Each row is a point on a tangle of strands that fork and nearly touch. The rows are in no order.
Two points are linked if the straight distance between their rows is under 101. Some points are linked to none.
J_620: [-32, 9, 14, -2, -17, 7, 2, 9, 12, 10, 34, 36, -37, -22, 21, 5, 14, -59, 36, 0, 24, -13, 42, 29, 1, 9, 32, 28, 1, -19]
J_575: [44, -2, 11, 27, 14, 26, -10, 13, -8, -49, 6, -25, 38, 48, 6, -16, -36, -56, 5, -30, -23, 23, -33, -16, 49, -11, -11, -17, 17, 42]
J_10: [21, -30, 8, 12, 34, 21, -2, 21, 32, 66, 22, -14, 71, 15, -38, 14, -18, 26, -38, 15, 16, -12, -26, -51, 41, 8, -39, -19, 1, 6]
J_518: [17, -19, 18, 13, 21, 3, 2, 19, 10, 31, -1, 14, -16, 16, 4, 6, -21, -34, 2, 29, 3, -6, 5, 25, -8, 1, -8, 14, -1, -34]
J_26: [-32, 20, -24, -22, -10, 0, -29, -10, -16, -53, 25, -2, -10, -39, 47, -19, -4, 36, -4, -13, 25, 7, 12, -1, 4, 6, 40, 26, 25, -34]
J_753: [10, 9, 20, -23, -6, -27, 22, -40, -22, -9, -39, -25, -34, 31, -19, -25, -6, 10, 18, -26, -8, 27, -47, -31, -30, 5, -20, 14, -73, -4]
J_651: [-82, 17, -26, -29, -5, 12, -29, -1, 11, 10, 22, -6, -45, -13, 3, 5, 1, 34, -3, 15, 43, 21, 7, 1, -27, -15, 12, 13, 5, -26]
J_455: [-13, -2, 15, -1, -40, -24, -19, -4, 22, -34, 18, 22, 10, -5, 8, 18, 51, 22, 8, -29, -10, -3, 8, 3, -4, -36, 11, 5, -15, -1]
J_724: [6, 26, -30, -11, 18, -13, -5, -35, 3, 5, 14, -54, -2, 1, -29, -2, -23, 33, -17, -34, 34, -45, 12, -41, 19, 14, -2, 17, -55, 48]
J_597: [41, -34, -2, 8, -24, -42, -2, 24, -20, 4, 32, 21, 33, 14, -21, 4, 46, -36, -6, 9, -28, 32, -47, 18, -19, -29, -4, -39, -12, -47]
J_131: [55, 6, 14, 34, 3, 0, 2, -3, -18, -29, -39, -9, -14, -18, 2, -1, 9, -60, 23, 20, -34, -13, -20, 20, -27, -8, -8, 13, 0, -4]
J_533: [-13, 31, 3, 17, -14, 11, 33, -23, -25, 26, 9, 14, -16, -25, 18, -16, -12, -47, 9, 13, 11, -27, 42, 8, 14, 37, 38, -8, 5, 10]
J_71: [2, -9, 24, 6, -25, -25, 14, -4, 0, 74, 11, 35, 10, 32, -30, -1, 25, 9, -16, 27, -6, -9, -1, -1, -37, -14, -5, -9, -28, -38]
J_852: [10, -9, -4, -1, 33, 27, 0, 11, -23, -2, -40, -18, 0, -20, 0, -2, -13, 0, 0, 40, -19, 20, -3, 10, -27, -6, -5, -16, 33, -14]
J_980: [13, -3, 25, -15, -2, -4, 18, -14, 3, -28, -57, -18, -21, 44, -4, -7, -3, 21, 12, -23, -13, 46, -56, -28, 1, 7, -46, 18, -40, 2]
J_655: [8, -2, 54, 19, -6, 12, 38, -1, 21, 9, -6, 53, -8, -10, 36, -3, 10, -22, 27, -17, 15, -42, 41, 24, 18, 17, 34, 23, 6, -24]
J_915: [-19, 4, -34, -12, 24, 10, -22, 18, -19, -34, 17, -52, -12, -3, 4, 2, -30, -10, -9, 10, 0, 20, 3, 7, 7, 2, -1, 1, 29, 12]
J_629: [-52, 26, -9, -12, -42, -2, 33, -45, -21, -3, 25, 27, -8, 0, 34, -42, 3, 16, 1, -11, 29, 13, 18, -5, -9, 47, 22, -10, -2, -30]
J_664: [-1, 8, 10, 23, 11, 8, 24, 1, 5, -10, -30, -20, -46, -5, 12, 10, -24, -46, 28, -24, -12, -18, -5, 5, 15, 8, -15, 45, -13, 10]
J_715: [-21, -12, -21, -9, -49, 14, 43, -45, -15, -26, 3, 25, 6, 1, 17, -46, 34, 10, 13, 16, -10, 37, -32, -3, -36, 27, -19, -19, -17, -55]
J_699: [-21, -16, -24, -25, 1, -5, -48, 27, 11, 35, 17, -6, -25, 3, -33, 29, 10, 32, -24, 23, 1, 33, -10, 20, -34, -42, -6, -5, -3, -15]
J_740: [5, 18, -27, -5, 40, -4, -23, 6, 29, 0, 7, -55, -25, 4, -42, 25, -14, 25, -18, -23, -6, -41, 2, -13, 26, -34, -31, 22, 7, 48]
J_451: [9, -19, -15, 15, -47, -15, 23, -2, -14, -40, 56, 26, 64, 39, 21, -25, 45, -33, -4, -25, -21, 42, -36, 17, 10, -8, 1, -46, -1, -16]
J_211: [-63, 15, 4, -3, -21, -7, -5, -11, 21, 10, 41, 46, -61, -19, 14, 11, 36, -21, 22, -1, 28, -8, 62, 36, -16, -6, 36, 25, 4, -21]
J_435: [-6, -40, -13, -3, 54, 11, 13, 27, -8, 44, 6, 21, -17, 7, -3, 10, -21, -11, -40, 55, -8, 14, 40, 61, -8, 17, 1, -21, 42, -8]
J_182: [-4, -8, -9, 1, 18, 25, 3, 30, -18, 18, 23, 24, 42, -34, 24, -16, -20, -28, -3, 45, 5, 20, 23, 25, 2, 26, 42, -22, 49, -26]
J_379: [-30, 35, -16, -31, -9, -12, -8, -25, -9, -41, -5, -37, -49, 2, 5, -3, -20, 50, -13, -35, 20, 20, 0, -5, 0, 15, -7, 30, -9, -4]
J_275: [12, -21, 24, -13, -12, -45, -7, 14, 11, 49, 7, 22, -8, 39, -27, -9, 3, 11, -22, 16, 9, 13, -25, -2, -11, 0, -11, 2, -44, -57]
J_230: [-43, 10, 24, -9, -27, 15, 19, -10, 39, 30, 22, 42, -14, -6, 2, -6, 30, 11, 28, -29, 35, -39, 61, 2, 36, 19, 30, 22, -19, 3]
J_354: [-1, 17, 14, -14, 7, 7, -15, -22, -6, -8, -26, -23, 9, -43, 2, 4, -2, 43, 17, -17, 4, -51, 33, -19, -2, -13, 41, 9, -23, 45]
J_586: [-55, 32, 12, -10, -16, 4, 39, -38, 0, 10, 21, 26, -16, -1, 29, -19, 0, 20, 12, -32, 32, -23, 50, -6, 30, 44, 40, 7, 1, -2]
J_143: [-69, 24, -18, -37, -15, -20, 5, -20, -2, -8, 19, -21, -52, 30, 6, -15, -22, 36, -19, -31, 25, 32, 6, -9, 8, 23, -10, 26, -15, -18]
J_625: [-22, 8, -17, 13, 34, 21, 29, -7, 21, -9, 7, -38, -38, -2, 3, 5, -42, -27, 11, -18, -9, -23, 6, -11, 30, 10, -29, 38, -5, 33]
J_975: [45, 11, -11, 1, 12, -30, -16, 8, -12, -14, -4, -9, -1, 28, -13, 0, -4, 9, -30, -2, -7, -41, 14, 34, -9, -22, 0, -10, 13, 8]
J_803: [61, 7, 11, 14, -12, -46, -16, 9, -7, 12, -19, 15, -4, 20, -20, 13, 44, 18, -32, -8, -18, -32, 14, 29, -32, -35, -26, -8, -16, 3]
J_256: [17, -1, -20, 8, 46, 15, 19, -11, -22, -31, -22, -45, -49, -22, -2, 15, -17, -35, 19, 2, -35, -14, 11, 14, 2, -5, -35, 1, 21, 51]
J_138: [55, -4, 5, 14, -22, -32, 23, -5, -40, 11, -6, 10, 34, 30, -23, -19, 49, -29, -14, 8, -43, 13, -50, -3, -41, -11, -25, -36, -22, -32]
J_146: [-6, 8, 17, 9, -4, 13, 32, 0, 14, 33, -18, -21, -4, 45, -25, -8, -7, -18, 4, -2, -12, 8, -25, -26, 11, -3, -44, 12, -33, 16]
J_133: [68, 11, 41, 32, -14, -38, 5, -6, 12, 14, -30, 22, 8, 5, -19, 14, 39, 0, -12, -11, -24, -58, 16, 16, -17, -33, -9, 5, -18, -6]
J_157: [21, 32, 2, 6, 5, -19, 7, -24, -13, 4, -3, 22, 12, -32, 13, -7, -2, 15, -24, -22, 18, -70, 66, 18, 22, 12, 52, 0, 21, 20]
J_534: [1, -2, 13, -17, -2, -16, 8, 13, 13, -24, -3, -10, -15, 48, 0, 1, 1, 23, 2, -29, 6, 37, -39, -11, 18, 4, -38, 31, -18, -14]
J_33: [20, -6, -23, -21, 25, 9, -14, -16, -28, 8, -32, 1, -18, -36, -3, -13, 9, 20, -10, 66, -5, 20, -11, 11, -57, 1, 0, -9, 23, -25]
J_604: [14, -10, 18, 12, -5, 25, -47, 34, 15, 28, -9, 24, 46, -80, 15, 18, 0, -13, 21, 24, 1, -16, -9, -5, -19, -12, 55, -9, 27, -12]
J_614: [14, 9, -42, -7, -16, -36, -34, -9, -46, 4, 33, -19, 26, -8, -7, -30, -15, 19, -31, 27, -3, 25, -22, -7, -36, 5, 27, -23, 0, -36]
J_925: [20, -14, -24, 1, 19, 11, -16, 39, 10, 23, 20, -24, 42, 12, -20, 10, -39, -18, -16, 25, -10, 12, -31, -6, 18, -13, -5, -10, 19, -6]
J_623: [-32, -23, 40, -10, -18, 10, -12, 20, 34, -16, -19, 44, -31, -23, 11, 21, 29, 10, 24, 6, 10, 30, -3, 5, -18, -5, -4, 11, -9, -31]
J_682: [-37, 16, 3, 12, -9, 29, -26, 15, -4, -12, -22, -8, 6, -32, -3, 38, 56, -13, 15, 13, -12, -13, 14, 6, -28, -54, 0, -16, 37, 42]
J_742: [-5, 8, 16, -23, -13, -3, 26, -66, -25, -9, -23, -18, -6, 7, 13, -30, -1, 30, 38, -3, 3, 23, -22, -42, -54, 15, 10, -3, -69, 11]
J_503: [-21, -11, -36, -13, 14, -13, -36, 14, -2, 11, 15, 20, -31, -21, -11, 17, 18, 21, -23, 34, 7, 25, 11, 47, -49, -25, 23, -1, 5, -23]
J_677: [2, -24, 1, -11, 29, -1, -27, 23, 59, -15, 4, -23, -2, 8, -8, 27, -22, 33, -10, -32, 23, 2, -22, -30, 41, 2, -25, 32, -12, -4]
J_187: [12, -42, -8, 9, 60, 32, 32, 20, -9, 51, -11, 17, 2, -18, -4, -1, -40, 13, -19, 38, -15, -17, 31, 21, -2, 6, -8, -24, 47, -11]
J_761: [-2, -12, -18, 9, 24, 42, 13, 13, 28, -14, 2, -60, 3, 10, -11, 8, -40, -15, 18, -17, -26, 6, -21, -34, 27, -12, -33, 17, -19, 45]
J_884: [-32, 14, -2, -23, -22, -8, -10, -17, -3, -60, 13, -2, -20, -22, 35, -27, -36, -4, 2, -23, 29, 22, 0, -8, 6, 38, 38, 31, 8, -44]
J_353: [-3, 0, 16, 6, -9, 41, -26, 21, 24, 56, -16, 13, 50, -71, -5, 15, -14, -16, 34, 27, 1, -40, -15, -20, 1, -9, 39, -7, -9, -8]
J_416: [20, -26, 6, 26, 4, 28, -9, 38, 30, 55, 16, 4, 51, -3, -20, 26, -14, -35, -3, 22, -6, -16, -3, -3, 14, -11, 5, -9, 10, -2]
J_79: [9, -14, 21, -1, -10, 30, 27, 9, -15, -16, -46, 9, 17, 11, 2, -10, 32, -9, 28, 20, -32, 42, -35, -26, -21, -8, -25, -26, 4, 7]
J_360: [-7, -22, 17, -19, 17, 18, -32, 25, 41, -20, -19, 4, -4, -24, 2, 21, -15, 50, 2, -30, 19, -11, -3, -17, 31, 7, -11, 30, 5, -5]
J_210: [61, -2, 30, 15, 16, -3, -11, 1, 10, 14, -46, -13, 36, 8, -31, 25, 11, 40, -6, -14, -22, -30, -8, -19, 15, -14, -20, -20, -16, 51]
J_412: [-35, 18, 2, 13, -28, 30, 7, 7, -1, -10, 3, -21, 10, 12, -1, 2, -1, -52, 21, -23, -13, 41, -27, -30, 14, -14, -24, 0, -23, 62]
J_684: [19, -4, 19, 24, -6, 5, 6, 0, -11, -28, -26, 4, -46, 0, 1, 1, 17, -59, 23, -6, -9, 3, -27, 21, -13, 9, -22, 28, 3, -12]
J_999: [4, 23, -40, -13, 27, -4, -21, -11, 11, -12, 21, -60, -1, 15, -24, 5, -34, 25, -25, -26, 28, -19, 9, -24, 37, -1, -15, 9, -11, 45]
J_901: [-64, 18, -21, -11, -24, 12, 6, 13, -7, -8, 34, -14, 7, 25, 4, 5, 16, -21, 4, 0, 1, 45, 0, -18, 15, -5, -13, -10, 8, 52]
J_887: [21, -3, -29, -4, -27, -18, 19, -50, -36, -12, -5, 5, 23, -4, 10, -49, 18, 25, -8, 15, -18, 20, -27, 13, -43, 12, -14, -25, -16, -49]
J_243: [-5, 38, -1, -11, 0, -20, -4, -43, 12, 6, -6, -16, -7, -1, -17, -3, -4, 34, -3, -30, 21, -50, 37, -34, 12, -2, 16, 17, -40, 54]
J_506: [37, -42, 15, -4, 27, 7, 12, 34, -5, -38, -6, 13, 8, 31, 36, -23, -44, 10, -6, -6, -2, 38, -12, 5, 36, 48, -12, 1, 31, -33]
J_31: [53, -5, -15, -7, -21, -44, 16, -50, -46, -11, -2, 13, 39, 25, 4, -46, 6, 23, -41, 17, -30, 3, -16, 6, -47, 8, -4, -42, -16, -39]
J_465: [21, -20, 15, -14, 24, 19, 29, 2, 22, 49, -45, -8, 9, -3, -23, 12, -12, 47, 3, 27, -14, -32, 5, -27, 6, 8, -35, -14, -14, 23]
J_68: [52, -19, 4, -11, 17, -25, -19, 16, -4, -37, 5, 8, 9, 23, 19, -9, -40, 14, -21, -6, 11, 0, 4, 15, 26, 32, 9, 4, 5, -45]
J_775: [27, -25, 12, 21, 1, 28, -12, 42, 23, 57, -22, 3, 61, -33, -13, 25, 0, -31, 30, 26, -21, -27, -32, -25, 17, -11, 11, -8, -5, -6]
J_985: [46, -6, 15, 0, -2, 8, -18, 2, -12, -45, -4, 1, 48, 17, 13, -17, -13, -20, 4, -21, -22, 23, -24, -20, 18, -7, 24, -17, 12, 33]
J_139: [23, -1, 25, 12, -4, 0, -15, 7, 30, 41, -40, 4, 3, -43, -14, 27, 8, 1, 21, 3, 0, -57, -1, 1, -10, -24, 5, 23, -8, -7]
J_897: [-2, -6, 0, 5, 39, 25, 18, 4, -4, -1, -38, -29, -28, -17, 1, 3, -22, 5, 4, 7, -25, 0, 14, 18, -12, -10, -21, 7, 30, 13]
J_441: [24, -18, 13, 11, -10, 10, -18, 27, -6, 19, 9, 30, 52, -40, 26, -5, -18, -27, 8, 36, 6, -8, -1, 0, 4, 20, 47, -11, 26, -35]
J_248: [13, -47, -11, -4, 28, 16, -31, 51, 34, 34, 32, -8, 71, 20, -20, 24, -19, 20, -14, 13, 6, 11, -19, -24, 46, 2, -9, -32, 16, 15]
J_750: [-45, 10, 10, -7, -40, 13, 57, -45, -11, -13, 13, 13, 8, 12, 36, -43, 17, 25, 11, -1, 12, 41, -5, -19, -9, 33, -3, -13, -13, -31]
J_739: [-3, 24, -3, -8, -22, -32, 6, -47, -11, -49, 6, 4, -17, -11, 46, -45, -35, 19, -9, -22, 26, 3, -2, -11, -9, 57, 41, 27, -10, -47]
J_653: [-10, 9, -17, -15, -20, -12, -23, 6, 9, 63, 15, -7, 26, 12, -38, 14, 16, 16, -17, 24, 9, -5, 20, -5, -7, -30, -8, -4, -9, 21]
J_509: [-26, 11, -23, -4, -12, -24, 25, -11, -24, 4, 20, -6, -2, 32, -11, -7, 9, -10, -11, 5, 2, 33, 13, 4, 2, 13, -19, -13, 9, 24]
J_40: [-14, -3, 39, 13, 5, 16, 33, 0, 51, 9, 13, 37, -10, -22, 15, 4, 9, -6, 14, -41, 32, -64, 51, 5, 55, 24, 19, 36, 4, 1]
J_833: [15, -1, 12, -8, -27, -29, 8, -31, -17, -20, 19, 27, 34, -11, 34, -47, -21, 1, -2, -14, -2, 8, -12, -12, -2, 37, 45, 4, -14, -56]
J_792: [12, 7, 26, 14, 10, 1, -4, -5, 9, -17, -23, 6, 24, -30, 15, 2, -8, 37, -6, -31, 12, -56, 48, 0, 31, 1, 39, 10, 22, 31]
J_969: [-13, -30, -1, -23, 29, 26, 13, 36, 1, -56, -2, -14, -23, 17, 30, -4, -45, 1, 2, -7, 8, 60, -16, 16, 29, 35, -17, 2, 39, -26]
J_800: [-24, 3, -6, 23, -40, 10, -14, 5, -8, -47, 40, 22, 25, -10, 36, 12, 38, -68, 21, -19, -6, 8, 3, 0, 2, -14, 33, -4, 19, 9]
J_817: [-30, 32, -21, 14, 2, 28, -13, -5, -21, 8, -5, -28, -20, -56, -5, 24, 31, -42, 21, 19, -6, -22, 32, 20, -18, -32, -4, -6, 23, 71]
J_185: [-27, 7, 7, 9, -50, -12, -43, -13, 19, -20, 5, 13, 5, -45, 7, 34, 67, 17, 19, -4, -2, -15, -2, -1, -33, -56, 28, 6, -7, 1]
J_142: [30, -27, 3, 2, 45, 37, 25, 0, 15, 45, -7, -14, 54, 8, -30, 6, -30, 32, -18, 17, -12, -14, -8, -50, 21, 10, -32, -31, -14, 22]
J_393: [-64, 20, -3, -24, -13, -21, 7, -17, -2, 11, 26, 9, -74, 15, -1, -9, -4, 17, 15, -1, 33, 19, 29, 6, -3, 10, 2, 17, 0, -31]
J_636: [49, 8, -4, -3, 19, -3, -24, 12, 20, -3, -23, -2, 17, 3, -15, 10, -14, 39, -8, -6, -2, -31, 10, 1, 8, -14, -1, -9, 18, 17]
J_717: [17, -10, 23, -12, 24, 4, 14, -7, 9, 26, -65, -4, 23, 4, -29, 19, 7, 62, 2, 16, -20, -4, 11, -15, 1, -18, -40, -31, -2, 65]
J_870: [23, 16, -9, 14, 28, -6, 15, -14, -20, 24, 2, 3, -1, -25, 11, -9, -18, 1, -34, 1, -6, -58, 68, 25, 7, 13, 21, -11, 34, 9]
J_482: [-36, -13, -22, -22, 27, 18, 4, 34, 7, -26, 11, -27, -30, 15, 9, 6, -37, -8, -13, 3, 8, 33, 2, 11, 15, 7, -25, 15, 32, 1]
J_364: [64, -16, 18, 3, -2, -28, 0, 7, -17, -4, -25, 11, -23, 25, -13, -15, -1, -30, -9, 12, -15, 19, -36, 24, -18, -2, -18, 11, -19, -55]
J_254: [-32, -6, -2, 3, -35, 19, -45, 9, 11, -52, -9, 24, 8, -38, 20, 36, 75, 19, 16, -4, -13, -6, -3, -3, -34, -52, 8, -17, 31, 18]
J_932: [10, -1, 39, 33, -13, 7, 12, 0, 42, 74, 2, 45, 12, -2, -25, 11, 21, -18, 17, 18, 21, -65, 17, -7, 10, -12, 22, 24, -28, -27]
J_907: [-22, -14, 35, 1, -12, 11, 11, -3, 8, -4, -7, 41, -16, -24, 35, -3, -3, -25, 30, 7, 22, -6, 17, 7, 2, 26, 41, 20, 4, -47]
J_291: [54, -11, 20, 4, -5, -30, -1, 16, 7, 43, -17, -1, -19, 44, -28, -10, -1, -15, -14, 8, -11, -2, -46, 11, -20, -8, -28, 21, -51, -67]
J_335: [11, -16, -12, 1, -40, -32, 17, 11, -2, -13, 35, 26, 51, 39, -9, -12, 54, -19, 1, -24, -33, 43, -56, 16, 1, -28, -11, -42, -30, -18]
J_400: [-33, 12, 0, 27, -16, 42, -16, 19, 1, -49, 17, -9, -5, -12, 39, 27, 11, -65, 23, -19, 2, 5, 0, 9, 15, -11, 6, 21, 28, 28]
J_836: [-9, 29, -44, 27, 7, -33, -5, 2, -46, 4, 42, -16, -42, 13, 0, 17, -8, -63, -22, 5, 3, -11, 8, 37, 24, 5, -18, -4, 33, 41]
J_893: [3, 9, -24, 6, 11, -5, 16, -38, -46, -40, 16, -12, 19, 39, 13, -27, -12, -22, -4, -16, -17, 43, -4, -11, 3, 27, -20, -45, 21, 72]
J_649: [13, -26, -16, -8, 52, 4, -16, 12, 52, -3, 1, -41, -22, 24, -28, 41, -16, 40, -27, -25, 12, -12, -12, -22, 33, -21, -54, 31, 4, 13]
J_922: [-20, -2, -25, -20, 5, -16, -37, 25, 24, 42, 3, -28, -9, 5, -53, 25, -5, 27, -10, 13, 9, 8, -20, -3, 2, -42, -12, 17, -14, 13]
J_819: [-17, -26, 22, -9, 0, 23, -12, 34, 24, -12, -16, 11, -3, -13, 15, 27, 7, 7, 22, -5, 6, 14, 8, 5, 12, 0, 2, 3, 12, -7]
J_987: [-17, -23, -31, -8, 29, 8, -13, 37, -13, 26, 41, 14, 6, -9, -2, 14, -6, -13, -11, 52, 18, 30, 28, 55, -4, 4, 33, -27, 36, -12]
J_762: [21, 21, -8, 30, 8, 0, 9, 9, -27, -35, 10, -23, 9, 52, 6, -17, -28, -50, 1, -29, -14, 40, -26, 2, 30, 12, -30, -21, 15, 60]
J_683: [-8, -3, -19, 13, -42, -13, -16, 5, -14, -37, 48, 18, 37, 4, 22, -12, 37, -46, 11, -33, -10, 25, -34, -3, -12, -15, 31, -11, -1, -15]
J_578: [71, 4, 14, -4, -3, -30, -11, -19, -32, 11, -13, 19, 48, 9, -7, -20, 1, 38, -40, 19, -23, -20, -1, -2, -29, 6, 5, -44, -5, -16]
J_57: [7, 8, -29, -7, -8, -17, 28, -37, -38, -18, 12, -7, 26, 38, 2, -20, 12, 7, -22, 6, -11, 37, 8, 1, -7, 29, -16, -42, 17, 22]
J_326: [-89, 12, 10, -15, -12, 2, 9, -19, 11, 21, 21, 32, -82, -2, 4, -6, 22, -3, 36, -17, 37, 1, 41, 19, 0, 4, 14, 16, -5, -23]
J_540: [-23, 0, 5, -22, -22, -17, -14, -3, 31, -53, -2, 5, -19, 11, 15, 10, 25, 46, -1, -47, -2, 4, 4, 1, 20, -28, -9, 23, -8, 14]
J_708: [-24, 8, 0, 8, 6, 47, -1, 19, 3, -27, -18, -48, -3, 25, -3, 3, -20, -40, 28, -22, -5, 39, -53, -35, 15, -5, -33, 12, -38, 48]
J_678: [3, 3, 4, -13, -1, -3, 5, -20, -19, 21, -6, -3, 30, -26, -7, -15, -10, 36, 10, 21, 1, 3, 13, -17, -24, 12, 25, -5, -14, 7]
J_997: [9, -15, -25, -10, 19, -10, -19, 0, -5, 41, -6, 31, -22, -30, -20, 11, 16, 29, -22, 60, 9, 25, 12, 40, -71, -9, 32, -13, 32, -36]
J_993: [-6, 9, 23, 18, -20, -5, 15, 2, 18, 84, -1, 37, 21, 5, -22, 11, 30, -11, 4, 29, 7, -29, 22, -4, -17, -25, 27, -5, -12, -14]
J_315: [-8, 31, -10, -9, 0, -12, -1, -9, 6, -55, -20, -46, -57, 15, -9, -4, -28, 15, -14, -48, 17, 1, -6, -1, 33, 10, -28, 49, -13, 25]
J_384: [48, -8, 7, 2, -7, -8, -4, -1, -18, -16, -10, 13, 54, 18, 17, -26, -4, 14, -18, 6, -16, 17, -23, -22, 4, 18, 15, -30, 0, -14]
J_181: [11, -6, -3, -2, 45, 19, 18, -4, -26, 47, -24, 2, 5, -28, -3, -3, -23, 12, -21, 33, -1, -43, 44, 23, -15, 12, 4, -23, 32, 5]
J_615: [39, -11, 9, 9, -12, -23, 39, -14, -30, 9, -31, 1, 1, 29, -14, -35, 16, -21, 1, 18, -31, 25, -46, -14, -31, -1, -27, -9, -33, -29]
J_947: [6, -9, -13, 1, 38, 6, 14, 3, 13, 12, 19, -32, 0, 22, -5, -12, -68, 9, -25, 6, 9, -12, -10, -16, 44, 30, -20, 22, -18, -24]
J_66: [-8, 17, -26, 4, 24, 25, -7, -8, -30, -13, 10, -47, -32, -33, 3, 13, -15, -56, 33, 23, -17, -11, 6, 11, -14, -7, -6, -12, 22, 51]
J_151: [-2, 29, -11, -3, 24, -17, 15, -25, -20, -27, -11, -40, -64, 7, 5, -7, -38, 18, -12, -32, 13, -21, 22, 4, 25, 29, -13, 11, -2, 49]
J_463: [-74, 13, -19, -28, -10, -3, -29, 4, -2, -30, 14, 5, -21, -31, 31, 6, 16, 31, 2, -4, 35, 14, 2, -7, -13, 10, 21, 23, 24, -31]
J_160: [-3, 9, 31, 18, 3, 24, 9, -24, 33, 57, -32, 16, 1, -39, -10, 9, -8, 13, 20, 7, 18, -74, 23, -10, 8, 0, 40, 32, -20, -30]
J_114: [7, 37, -38, 19, 21, -31, -7, -13, -37, -14, 16, -32, -34, 17, -12, 6, -24, -20, -17, -8, -1, -19, 7, 20, 13, 7, -19, 0, 6, 53]
J_746: [-25, 2, 11, -15, -30, -14, -9, 4, 2, -61, -5, -1, -33, 32, 19, 2, 16, 14, 5, -51, 0, 42, -24, -6, -1, -6, -27, 25, -4, 3]
J_916: [57, 20, 12, 29, 8, -2, -3, -2, 0, -9, -42, -3, -12, -35, -13, 12, 19, -20, 10, -3, -25, -44, 7, 16, -4, -32, 1, 9, -2, 6]
J_403: [-28, -37, 28, 0, -14, 10, -46, 40, 49, -33, -13, 60, -29, -38, 17, 42, 43, 6, 45, 17, -4, 24, -24, 1, -23, -15, 10, -3, -16, -33]
J_994: [-27, -9, 14, 12, -16, -15, 0, 13, 28, 92, 27, 27, 27, 14, -44, 27, 18, 8, -24, 32, 23, -39, 33, -8, 0, -16, 13, -10, -21, 13]
J_911: [-18, -17, 0, 3, -40, 7, 52, -22, -8, -21, 5, 37, 55, 30, 11, -31, 43, 16, -4, -12, -18, 53, -31, -11, -10, 14, -25, -43, 1, 8]
J_814: [3, 24, -45, 4, 8, -1, -15, 27, -28, -36, 34, -28, -11, 7, 6, 9, -9, -46, -3, 10, -4, 20, 16, 34, 17, 0, -2, -17, 59, 33]

A fork is a point with three links, a tip a point with one. Leave the first point through the second and follow the links. Name the first fork or tip that comes.
J_384 / J_578: J_393
J_987 / J_435: J_403
J_335 / J_597: J_993
J_412 / J_708: J_916
J_256 / J_66: J_742

Follow the links from the first point to the second, and from the first to the third. Name the last point that the two ways share.
J_997 / J_451 / J_465: J_993
J_138 / J_997 / J_925: J_993
J_803 / J_575 / J_597: J_916
J_994 / J_575 / J_248: J_916
J_833 / J_482 / J_578: J_393

A fork is a point with three links. Follow the links from the first point to the second and name the forks in between, in order.
J_315 / J_230: J_393
J_901 / J_291: J_916 > J_993
J_142 / J_893: J_916
J_852 / J_335: J_993
J_451 / J_625: J_993 > J_916
